Points on a hilly landscape, in no order, each with its height.
A climber steps from a point to the highest of its 6 nearest points, and stops where none of them is higher. Distance is the straight distance between rows; heights are no part of it.
q_903 height 458: [140  63 116 190 198 122 135  87 152 160 148 174 213 109 180 119 147 102
  83 101  70  62 153 155 162 114]
q_175 height 384: [115 147 143 111  76 121 154 158 125 122  90 110 114 147 146 114 149 171
 122 130 173 177 115 120 134 106]
q_31 height 47: [140 117 148 154 163 109 137  86 139  67 111 134 141 159 102 166 122  95
 154 124  78 103 111  99 119 105]
q_784 height 124: [148 145  88 167  71 112 150 110 134  80  89 108  93 171 101  99  85  89
 133 152 122 123 108  98 121  87]
q_335 height 296: [154 134 105 103  52 111 156 152 119 119  55 108 118 154 135 123 129 138
 150 170 181 178 118 114 151  99]
q_879 height 19: [150  91 119 185 149 102 137  92 144  81  98 161 132 139  87 133 130 107
 106 132  65 114 108  77  94  69]
q_44 height 712: [162 140 171  98 180  74  89  87 114 126 106 102 153  97 162 150  96 111
 124 121  89 102  87  76 123 153]
q_875 height 491: [ 80 161 142  93 107 161 139 144 127 116 169 149 126 123 157 128 171 161
 133 115 138 159 128 149  85 110]
q_777 height 281: [143  94 115 168 171 122 119 100 109 106 178 124 146 129 129 127 155 102
 110 115  99  75 124 146 113 139]
q_475 height 412: [125 134 147 143  40 129 130 146 122 103  84 111 115 160 126 123 148 113
 159 139 154 169 136 105 129  94]
q_963 height 201: [168 153 105 164 100  93 135 110 172  82  62 130 109 153 105 118  95  92
 133 159 113 160 106 115 146 119]
q_281 height 274: [ 89 155 149 137 120 185 118 158 119 162 176 195 111 105 165 116 116 197
 155 107 124 108 147 169 126 135]
q_918 height 118: [140 116 116 155 143 119 133 112 116  66 126 111 122 180 104 124 125 112
 136 113 121 117 108 115 121 109]
q_26 height 374: [119  83 125 179 165 125 131 118 123 137 164 153 167 129 118 119 141 105
  91 129 124  88 172 159 142 142]
q_280 height 208: [ 97 123 127 143 162 139  98 123 115 139 164  99 136 139 109 148 143 154
 121 124 142 119 155 170  85 148]
q_135 height 617: [ 92 171 159 101 135 139 159 146 107 171 137 159  88 116 137 110 131 185
 151 105 132 165 108 158 154 132]
q_692 height 543: [138 150 119 125 144 117 121 111 127 141 125  56  94 129 117 165 126 132
 134 143 150 126 122 101 122 156]
q_885 height 176: [114 121 141 129 181 107  93  88 120 149 156 103 138  55 151 140  93  85
 103 102  73  77 132  95 153 157]
q_662 height 334: [106 164 120  76  57 156 155 146 120 116 133 123  99 152 149 147 165 156
 151 111 150 181 128 133 116  96]
q_576 height 68: [179 120  86 177 124  73 162 116 161  93  98 128 112 148 129 127 108 112
 116 136  65 117 122  58 109  29]
q_56 height 337: [ 99 125 110 135 119 138 131 123 111 106 165 115 150 152 121 146 162 117
 104 130 135 122 148 153  92 151]
q_508 height 446: [156  62 131 175 177 125 125 109 122 146 152 182 190 114 162 138 132 104
  97 102  87  61 129 149 179 117]
q_348 height 669: [106 106 132 154 155 171 101 143 131 156 175 157 145  86 151 117 123 159
  97 112 132  86 164 166 135 131]
q_397 height 237: [103  90 120 180 142 158 143 116 119  94 171 129 153 163 135 119 149  97
  78 127 138 115 152 156 121 138]
q_736 height 301: [170 121 115 130  70  89 137 147 160 114  43 115 110 142 113  88 102 109
 133 156 174 161 105 122 171 120]
q_610 height 300: [134 127 131 126 164 133 103 108 115 117 158  85 135 108 112 158 129 134
 124 134 122 102 128 155 141 136]
q_111 height 357: [110 137 139 140 123 168 131 161 132 138 186 166 123 103 140 102 151 183
 103 119 125 114 169 169 113 126]
q_908 height 493: [127  75  99 127 191 128 100  91 127 149 169 148 146 104 140 152 149  74
 142 115  99  58 129 140 139 147]
q_833 height 404: [161 136 127 103 188  89 104  72 133 104 123 107 141 122 139 135 122 107
 131 145  96  96  88 110 108 157]
q_769 height 326: [134 120 123 134 171 118  88 100 115 144 157 107 127 110 111 148 125 103
 130 130 127  99 120 133 112 148]
q_721 height 275: [161 115  93  82  84 114 162 170 131 126  37 103 131 123 101 126 109 101
 133 157 169 184 134 142 152 140]
q_237 height 348: [145 139 105 138 106 107 118 133 112 106  82  87 127 155 123 141 141  99
 165 139 151 140  96 118 108 133]
q_849 height 199: [126  78 128 176 169 150 143 139 158 179 172 142 194 116 153 137 143 144
  68 118 128  72 190 175 139 132]
q_795 height 532: [ 75 170 139  94 126 149 146 147 112 137 154 105  87 127 135 130 155 169
 140 124 150 169 118 159 120 125]
q_743 height 515: [122 102 110 133 171 144  91 105 123 158 178 127 135  98 136 138 120 126
 106 137 117  76 157 160 131 132]
q_353 height 445: [176 136 139 132 152  56 110  92 134 103  76 126 140 119 120 143  83  90
 136 131  92 120 107  79 116  97]
q_494 height 352: [108 116 131 152 151 154 106 139 129 173 168 139 120  83 107 125 126 165
 143 102 150  79 144 166 136 134]
q_932 height 302: [108 100 146 123 175 128  62 118 142 181 171 125 121  47 108 140  74  93
 140  89  79  74 135 112 168 171]
q_161 height 310: [124 108 128 130 180 128  98 123 120 183 169 107  93  66 101 140  83 114
 135  90 102  85 128 122 163 154]
q_48 height 192: [171 110  77 102 117  91 151 169 149 113  46 131 122 120 110 106  64  76
 115 180 110 167 105 117 173 137]
q_79 height 544: [118 115 101 125  26 128 134 139 159 102  98 111 104 175 118  92 124  99
 148 145 180 166 139 108 128  99]
q_959 height 406: [ 95 142 139 139 134 171 115 135 120 140 171 119 107  87 139 129 152 183
 111 112 149 133 117 149 120 135]
q_69 height 722: [102 145 175 116 107 191 126 146 150 108 187 207 113 129 177 107 118 180
 155  94 167 127 142 175 126 159]
q_892 height 289: [131 141 136 131 173 112 104 101 130 172 122  85 127 113 120 126 104 117
 114 114 103 101 119  98 137 157]
q_30 height 467: [ 92 161 137  99  94 172 131 156 119 133 186 142 122 129 134 112 156 149
 101 132 155 131 157 179  84 127]
q_276 height 376: [143  93 139 153 197 127 136  77 103 121 143 157 165  93 120 148 152 103
 112 120  62  89 141 133 129 128]
q_266 height 358: [148 143 137  88 195  85 126 118 133 133  81  72 157 136 140 136 108 124
 134 157 145 124 100 103 143 154]
q_100 height 308: [102 112 138 142 108 140 140 130 125  93 144 135 141 172 103 104 176  92
 122 141 139 155 133 117 100 118]
q_305 height 339: [119 151 160 121  49 122 123 145 102 102 109 104 117 147 135 136 154 123
 152 141 169 169 115 102 107 107]
q_190 height 509: [119 176 183  98 130 167 113 139 122 149 164 198 103 115 154 113 127 188
 177  91 132 142 126 173 145 146]
q_365 height 690: [ 93 120 121 161 145 179 132 142 150 157 185 166 135  98 147 123 121 168
 117 109 130  93 175 159 123 143]
q_245 height 408: [108 138 137 128  55 169 130 155 114  90 150 148 138 183 116 120 178 127
 122 151 151 172 144 137  70 111]
q_196 height 282: [104 112 138 147 132 180 128 170 159 159 183 179 130  86 143 120 101 200
 121 104 144  92 185 168 117 151]
q_785 height 189: [112 105 132 155 115 121 122 123 121  85 141 120 128 187 107 120 149  95
 108 117 131 117 107 124 119 120]
q_33 height 714: [118  98 103 141 184 153 112 110 151 145 161 130 157  74 133 138 115 111
 107 107 111  68 146 151 133 142]
q_420 height 122: [150 128 100 182  89 114 142 105 132  65 113 144 112 175 114 113  84  89
 128 157  96 135 102 114 118  85]
q_806 height 379: [120 143 136  87   4 120 109 153 138  97  93 118 117 172 110  95 172 113
 139 151 174 175 138 103 141  80]
q_941 height 196: [152 120 106 158  99 105 108 107 134  97  93 108 106 162 122 136 120  86
 143 136 130 128  81 117 128 119]
q_296 height 580: [136 141 122  40  63 141 203 166 138 127  82 113 110 159 160 134 150 158
 132 142 180 178 122 102 159 110]
q_691 height 252: [154 112 134 153 159  78 115  88 108 101 117 123 141 145 115 134 105 102
 149 157  81  97 104 107 127 128]
q_580 height 557: [ 92 153 130 106  87 154 142 142 119 138 175 113 131 125 123 149 183 163
 121 134 160 140 139 149 102 114]
q_862 height 331: [108 156 137  83 171 131 110 130  96 185 139 103  96 107  97 138 120 153
 131 103 146 125 122 119 129 173]
q_616 height 276: [186 131 104 134 118  76 139 128 164  96  57 137 111 147 113  94  63 100
 136 176 101 153 106 124 126 109]
q_37 height 354: [195 114 143 124 137  55 106 137 148 110  47 140 152 115 112 120  59  94
 122 152  97 163 117  86 132 133]
q_583 height 803: [ 92 165 171  89 114 147 126 125 110 154 144 192  86 118 157 132 131 171
 168 113 133 144 100 152 157 165]
q_665 height 526: [117  85  96 161 193 149 125 116 130 164 172 160 174 114 149 116 127 102
  97  96 100  67 155 166 149 145]
q_733 height 481: [103 156 144 107 148 126 127 152  92 175 119 136 102  99 113 129 130 205
 135 108 144 160 130 125 150 161]
q_543 height 431: [ 92 155 150 117 111 171 129 145 124 142 182 160 111 122 153 109 146 178
 158 109 137 140 135 175 104 128]
q_525 height 423: [140 129 144  90 160  98 126 148 125 148  79  65 132 138 130 136 100 115
 127 120 134 153 120  82 144 153]
q_680 height 528: [129  70  98 166 199 138 124 105 133 161 167 157 185  72 162 132 110  78
 109 114  66  70 134 136 155 131]
q_690 height 452: [152 128 114  81 108 138 180 182 137 149  49 100 106 122 138 133 113 161
 137 129 164 175 115 107 135 112]
q_218 height 209: [143 114 130 142 176 104 128  55 102 102 132 143 157 129 116 132 132 111
 138 122  69  90 106 121 114 118]
q_419 height 351: [137 149 134  69  27 118 148 154 121 110  62 148 122 158 131  89 162 155
 126 155 180 180 141 116 151 105]
q_461 height 713: [159 150 124  93 129 122 123 138 110 127  81  69 135 142 130 142 112 134
 116 132 154 139 121 113 135 150]
q_636 height 389: [158 133 104  68  79 120 178 180 139 132  59 111 110 139 119 113 129 134
 150 157 169 180 140 129 154 121]
q_798 height 410: [137 141 110 136  59  99 131 147 158 103  76 119 108 165 102 121 120 101
 140 167 181 161 107 121 142 111]
q_717 height 420: [171 138 139  85 141 107 133 143 131 128  51 104 141 133 120 113  84  90
 120 137 121 134 116 104 146 156]
q_954 height 487: [ 85 154 138 128  84 145 151 161 125 123 168 139 130 143 138 145 198 139
 109 144 154 154 172 142  96 129]
q_257 height 29: [142 102 134 159 174 100 134  90 107  84 130 145 141 153  95 127 149  98
 132 122  60 122 107 104 106  99]
q_448 height 405: [109 174 129  67 110 140 180 155 113 163  91 128  88 151 120 141 134 205
 159 124 142 179  96 109 156 144]
q_539 height 398: [107 125 137 134 113 146 121 153 126  90 183 146 150 170 128 134 188 103
 107 128 147 144 143 150 103 134]
q_97 height 349: [ 96 158 136 111 162 144 116 126 105 177 167 126  82  88 111 128 126 185
 140 122 144 129 119 138 118 149]
q_283 height 484: [119  97 114 162 160 169  96 129 148 176 169 127 136  71 124 130  96 124
 132  98 111  67 149 140 160 157]
q_36 height 438: [159 135 135 104 194 109 117 115 130 149  95  81 130 124 135 139 103 109
 122 128 104 133  99  91 133 153]
q_164 height 336: [ 93 155 158 112  47 153 114 155 122 103 129 141 105 160 120 141 188 140
 154 146 171 185 113 123 111  91]
q_642 height 254: [154 149  86  94  22 111 154 149 118 115  40 123  95 166 128 113 137 127
 144 165 176 190 131 115 145 107]
q_650 height 259: [162 132  99 115 112 112 152 127 151 110  59 108 109 133 124 121 100 111
 151 156 164 157 110 125 152 143]
q_24 height 432: [174 127 143 120 183  77 119  84 118 125 133 126 144 111 133 147 119  98
 151 133  82  96 112  94 121 120]
q_950 height 407: [135 146 129 115 108 134 133 126 112 119 127  95 127 144 127 164 145 137
 135 141 164 143 110 151 101 115]
q_169 height 203: [104 134 141 140 100 201 160 162 143 138 186 190 126 130 170 115 147 166
 105  96 149 118 179 163 112 132]
q_507 height 267: [136  42 108 181 186 113 142  97 133 100 160 169 169 137 111 123 170  84
 105 126  79 107 122 131 133 122]
q_265 height 368: [118 102 100 166  75 131 119 112 122 105 118 110 129 185 116 132 127 104
 138 134 155 144 134 118 106 101]
q_724 height 500: [160 140 147 123 164  70 112  92 131 117  87  89 159 119 137 144  89  86
 131 127  83 127  82  95 115 136]
q_521 height 185: [ 91 165 132 133 128 176 125 152 123 157 188 157 168 133 159  88 164 162
  77 120 141 111 184 145 105 135]
q_668 height 323: [111 128 123 129 169 127 109 116 121 165 160 111 118  79 113 133 122 142
 121 125 130 100 123 131 147 169]
q_593 height 280: [191 122 100 112 117  89 154 132 138 126  54  97 136 149 129 122  85  88
 124 163 136 164 122 131 150 132]
q_55 height 419: [120 142 146 112  27 143 120 145 147 114 124 109 121 190 130 112 150 122
 144 149 169 180 152  91 107  86]
q_646 height 486: [103 170 139 112 109 158 128 145 115 146 162 144  95 118 139 121 156 183
 125 121 132 161 130 137 106 126]
q_131 height 338: [ 96 130 132 120 152 179 133 160 135 147 182 140 152 114 144 141 142 158
 105 115 136 106 171 167  92 135]
q_514 height 60: [134  87 131 178 180 107 134  85 116  93 163 151 176 140  89 126 156 116
 118 100  57 101 113  78 121  84]
q_61 height 602: [103 121 168 128 154 134  81 148 132 190 158 116 129  43 130 140  79 161
 161  92 116 100 151 133 140 188]
q_74 height 314: [105 147 158 114 152 146 101 131 125 194 162 146  94  72 110 140 111 166
 150 100 125 113 149 154 125 159]
q_993 height 261: [166 138 105 182 128 102 125  87 154  97  84 138 106 130 122 141 100  97
 132 142  96 143  99  77 116  96]
q_29 height 462: [ 96 169 132  86 125 114 156 150 112 128 102  89  92 128 128 145 129 171
 133 131 156 168 105 115 135 145]

Call two points neighbours if one is among the 6 nearest of the other. Go from one point of each pair to the other, from neighbour to neighbour, staying as high as possible. Name the lowest point that can't be avoided.
q_365, q_461 | q_111
q_79, q_461 | q_245
q_580, q_461 | q_29
q_365, q_33 | q_348
q_365, q_61 | q_283
q_583, q_580 | q_795
